Each scene shows the same named points in several views. A view is turned or mirrored, shifted and resized as a whole, has a little noise and may leave points out.
In the rows, 128 means zero.

Scene 1
View 1
(242): 127, 150, 116, 142, 144, 111, 112, 133, 111, 120, 122, 129, 129, 141, 121, 148, 111, 131, 108, 137, 124, 138
(30): 135, 148, 128, 137, 150, 111, 112, 136, 112, 126, 122, 122, 132, 133, 125, 146, 115, 127, 111, 137, 122, 125
(82): 134, 144, 131, 132, 142, 124, 123, 126, 110, 120, 120, 137, 127, 137, 123, 148, 119, 126, 117, 131, 132, 133
(186): 131, 151, 122, 150, 149, 105, 109, 136, 112, 125, 117, 122, 137, 136, 122, 147, 113, 128, 107, 138, 111, 129
(149): 146, 147, 146, 127, 152, 116, 114, 142, 112, 137, 124, 117, 142, 123, 132, 137, 122, 116, 114, 137, 113, 106
(97): 146, 142, 139, 115, 144, 127, 121, 140, 109, 133, 134, 133, 125, 131, 130, 145, 118, 121, 120, 132, 146, 116
(113): 139, 142, 136, 134, 133, 127, 122, 134, 104, 126, 124, 141, 131, 137, 124, 148, 119, 118, 120, 127, 134, 126
(11): 141, 143, 135, 120, 149, 124, 122, 132, 112, 128, 127, 128, 126, 130, 127, 143, 120, 127, 116, 134, 136, 121
(239): 139, 139, 137, 130, 127, 131, 126, 132, 101, 125, 126, 148, 127, 141, 122, 152, 120, 115, 122, 124, 143, 129
(233): 135, 141, 140, 126, 144, 133, 125, 117, 110, 118, 116, 137, 137, 132, 123, 138, 127, 124, 119, 130, 117, 132
(66): 140, 144, 135, 127, 146, 122, 121, 132, 111, 128, 125, 130, 129, 132, 126, 144, 120, 124, 116, 132, 131, 123
(107): 131, 147, 126, 125, 154, 122, 117, 123, 117, 118, 119, 126, 132, 132, 122, 137, 119, 135, 112, 138, 118, 136
(198): 131, 148, 121, 132, 151, 116, 113, 128, 115, 121, 121, 124, 129, 136, 122, 143, 115, 133, 109, 138, 123, 135
(73): 132, 149, 116, 136, 139, 116, 114, 140, 108, 124, 130, 134, 121, 143, 121, 152, 108, 129, 111, 134, 141, 136
(174): 109, 147, 99, 151, 131, 124, 118, 106, 108, 97, 109, 150, 125, 155, 106, 149, 111, 142, 109, 131, 118, 175
View 2
(73): 113, 140, 140, 112, 137, 137, 158, 117, 128, 121, 130, 118, 134, 144, 108, 144, 137, 122, 128, 116, 99, 105
(149): 148, 133, 104, 117, 80, 156, 132, 112, 156, 103, 140, 142, 130, 131, 109, 134, 134, 117, 101, 129, 126, 127
(186): 136, 126, 127, 114, 115, 138, 131, 129, 151, 117, 133, 116, 132, 151, 109, 168, 146, 148, 113, 122, 120, 111
(113): 115, 147, 109, 108, 115, 139, 158, 113, 134, 113, 135, 129, 150, 138, 120, 131, 113, 122, 114, 127, 107, 101
(242): 129, 127, 139, 115, 130, 135, 140, 133, 138, 119, 132, 122, 132, 153, 108, 165, 146, 139, 123, 123, 115, 106
(97): 123, 149, 117, 115, 105, 148, 159, 101, 128, 110, 135, 147, 137, 130, 109, 115, 125, 93, 119, 126, 110, 114
(233): 130, 138, 102, 112, 115, 142, 146, 136, 126, 118, 132, 154, 152, 146, 126, 146, 109, 123, 109, 145, 127, 96
(239): 107, 151, 113, 109, 127, 139, 167, 114, 119, 119, 132, 131, 153, 138, 123, 129, 109, 117, 119, 129, 103, 94
(82): 119, 139, 119, 112, 126, 132, 154, 125, 125, 118, 133, 137, 147, 146, 116, 142, 119, 119, 118, 127, 116, 100
(11): 134, 137, 115, 116, 105, 144, 146, 118, 129, 111, 137, 157, 137, 138, 109, 130, 127, 102, 113, 132, 124, 115
(66): 127, 139, 117, 113, 109, 141, 148, 116, 133, 114, 137, 140, 141, 139, 111, 135, 126, 113, 114, 127, 117, 109
(30): 134, 131, 126, 114, 113, 141, 139, 122, 143, 115, 135, 129, 133, 144, 107, 151, 141, 129, 114, 123, 117, 114
View 3
(82): 136, 115, 110, 143, 122, 129, 120, 111, 149, 128, 143, 137, 122, 126, 129, 124, 117, 120, 143, 118, 124, 147
(186): 105, 139, 125, 149, 142, 122, 144, 114, 151, 127, 138, 133, 128, 130, 129, 120, 123, 119, 133, 121, 142, 131
(30): 112, 121, 115, 142, 135, 126, 133, 120, 147, 123, 130, 133, 124, 140, 135, 124, 122, 122, 138, 128, 133, 141
(97): 139, 98, 109, 128, 122, 137, 123, 118, 132, 117, 125, 123, 124, 139, 137, 122, 116, 117, 151, 128, 115, 163
(11): 130, 102, 107, 136, 126, 132, 125, 121, 139, 118, 127, 129, 123, 143, 137, 126, 118, 122, 146, 126, 119, 156
(73): 144, 126, 126, 142, 129, 126, 141, 104, 134, 116, 143, 127, 135, 122, 130, 117, 113, 116, 147, 108, 129, 150
(239): 150, 108, 114, 126, 107, 137, 106, 110, 136, 137, 144, 129, 121, 116, 125, 114, 103, 113, 150, 121, 121, 150
(66): 127, 110, 112, 135, 125, 132, 123, 119, 142, 125, 130, 130, 122, 135, 133, 122, 117, 118, 144, 128, 125, 150
(174): 157, 145, 118, 180, 113, 110, 127, 85, 168, 117, 179, 167, 126, 101, 120, 139, 117, 136, 134, 72, 136, 115
(149): 94, 112, 115, 122, 131, 133, 128, 134, 139, 130, 111, 124, 118, 150, 137, 120, 119, 114, 138, 147, 137, 141
(233): 125, 106, 103, 143, 110, 128, 107, 120, 156, 129, 134, 146, 108, 133, 132, 134, 117, 125, 140, 123, 127, 133
(198): 124, 125, 117, 153, 134, 122, 139, 111, 149, 114, 136, 138, 127, 137, 135, 130, 123, 126, 139, 114, 131, 138
(107): 120, 117, 109, 152, 126, 123, 131, 116, 152, 113, 133, 144, 120, 141, 138, 137, 125, 128, 138, 115, 130, 135
View 4
(107): 125, 100, 101, 136, 128, 111, 135, 133, 105, 134, 123, 150, 110, 134, 116, 131, 133, 117, 131, 124, 119, 144
(82): 125, 111, 96, 124, 130, 102, 137, 119, 118, 146, 120, 140, 113, 131, 124, 157, 128, 130, 137, 120, 121, 131
(30): 117, 113, 95, 132, 127, 107, 145, 140, 116, 142, 130, 144, 99, 120, 131, 139, 142, 112, 123, 135, 132, 137
(174): 129, 94, 103, 128, 107, 126, 134, 108, 128, 107, 127, 111, 89, 151, 99, 143, 60, 150, 172, 108, 141, 154
(198): 122, 101, 98, 134, 125, 116, 141, 132, 112, 133, 124, 141, 102, 126, 124, 135, 128, 117, 127, 126, 128, 138
(97): 122, 113, 92, 120, 149, 100, 135, 121, 111, 163, 104, 153, 129, 115, 147, 164, 157, 112, 118, 123, 113, 122
(239): 127, 126, 92, 111, 143, 92, 131, 109, 124, 158, 111, 137, 126, 128, 139, 182, 129, 131, 146, 119, 122, 130
(66): 122, 114, 95, 126, 135, 100, 139, 128, 114, 151, 118, 148, 116, 125, 133, 151, 146, 118, 126, 127, 119, 129
(149): 122, 129, 96, 134, 142, 89, 145, 153, 108, 156, 131, 163, 115, 121, 138, 140, 176, 98, 113, 143, 119, 144
(233): 133, 115, 101, 130, 134, 90, 130, 127, 105, 146, 123, 153, 127, 146, 112, 146, 135, 128, 143, 123, 107, 148
(113): 126, 120, 93, 120, 138, 95, 137, 118, 119, 154, 116, 143, 119, 128, 135, 166, 138, 126, 135, 124, 120, 128
(186): 118, 115, 99, 136, 118, 108, 152, 148, 121, 134, 141, 137, 86, 125, 127, 134, 135, 112, 127, 140, 143, 145
(11): 122, 107, 93, 127, 137, 104, 136, 124, 109, 153, 111, 151, 122, 124, 132, 150, 151, 115, 121, 123, 113, 126
(242): 117, 105, 97, 134, 120, 118, 148, 136, 121, 130, 130, 132, 89, 124, 126, 136, 124, 119, 129, 131, 140, 138
View 5
(30): 130, 122, 143, 148, 113, 124, 108, 119, 108, 128, 112, 103, 115, 154, 156, 150, 163, 147, 115, 117, 122, 126
(113): 141, 109, 154, 131, 109, 112, 132, 136, 104, 123, 108, 107, 142, 143, 175, 132, 156, 128, 116, 140, 129, 135
(149): 135, 139, 128, 144, 126, 124, 110, 109, 113, 157, 116, 126, 128, 139, 184, 156, 165, 126, 130, 104, 124, 120
(242): 129, 113, 155, 148, 103, 130, 110, 122, 107, 117, 114, 92, 103, 161, 138, 150, 157, 161, 105, 126, 121, 132
(233): 130, 114, 159, 128, 107, 130, 140, 123, 113, 149, 127, 133, 142, 140, 159, 133, 143, 150, 108, 147, 127, 123
(66): 131, 115, 144, 146, 115, 117, 123, 131, 105, 131, 110, 117, 135, 144, 164, 137, 163, 136, 117, 132, 130, 122
(73): 132, 100, 149, 149, 106, 116, 119, 142, 90, 102, 102, 87, 111, 153, 146, 130, 165, 138, 109, 135, 130, 130
(11): 124, 114, 136, 152, 120, 117, 124, 133, 100, 135, 110, 126, 136, 142, 159, 132, 162, 134, 119, 131, 132, 114
(198): 125, 112, 149, 151, 108, 131, 116, 124, 105, 128, 117, 105, 111, 153, 139, 144, 158, 158, 106, 130, 125, 122
(82): 132, 109, 162, 143, 105, 118, 129, 131, 114, 123, 115, 111, 142, 152, 156, 137, 155, 152, 107, 148, 125, 133
(174): 126, 78, 201, 123, 72, 147, 150, 139, 101, 101, 129, 83, 102, 161, 98, 117, 125, 195, 72, 180, 123, 143
(239): 143, 101, 160, 127, 110, 107, 143, 147, 98, 115, 104, 108, 150, 140, 177, 121, 157, 123, 114, 153, 133, 135
(97): 129, 110, 130, 151, 122, 108, 126, 141, 93, 130, 100, 125, 143, 137, 175, 127, 167, 114, 125, 129, 137, 113
(186): 135, 124, 153, 144, 105, 131, 104, 110, 115, 126, 118, 89, 105, 159, 150, 161, 159, 158, 108, 117, 116, 137
(107): 120, 113, 149, 147, 108, 134, 122, 119, 107, 141, 123, 122, 117, 148, 139, 139, 150, 160, 107, 135, 127, 115

In a view up to two points have been moved. Name them for each view, in the order of its rows, or write none.
view 1 -> (242)
view 2 -> (239), (11)
view 3 -> (30), (97)
view 4 -> (113)
view 5 -> (82), (174)
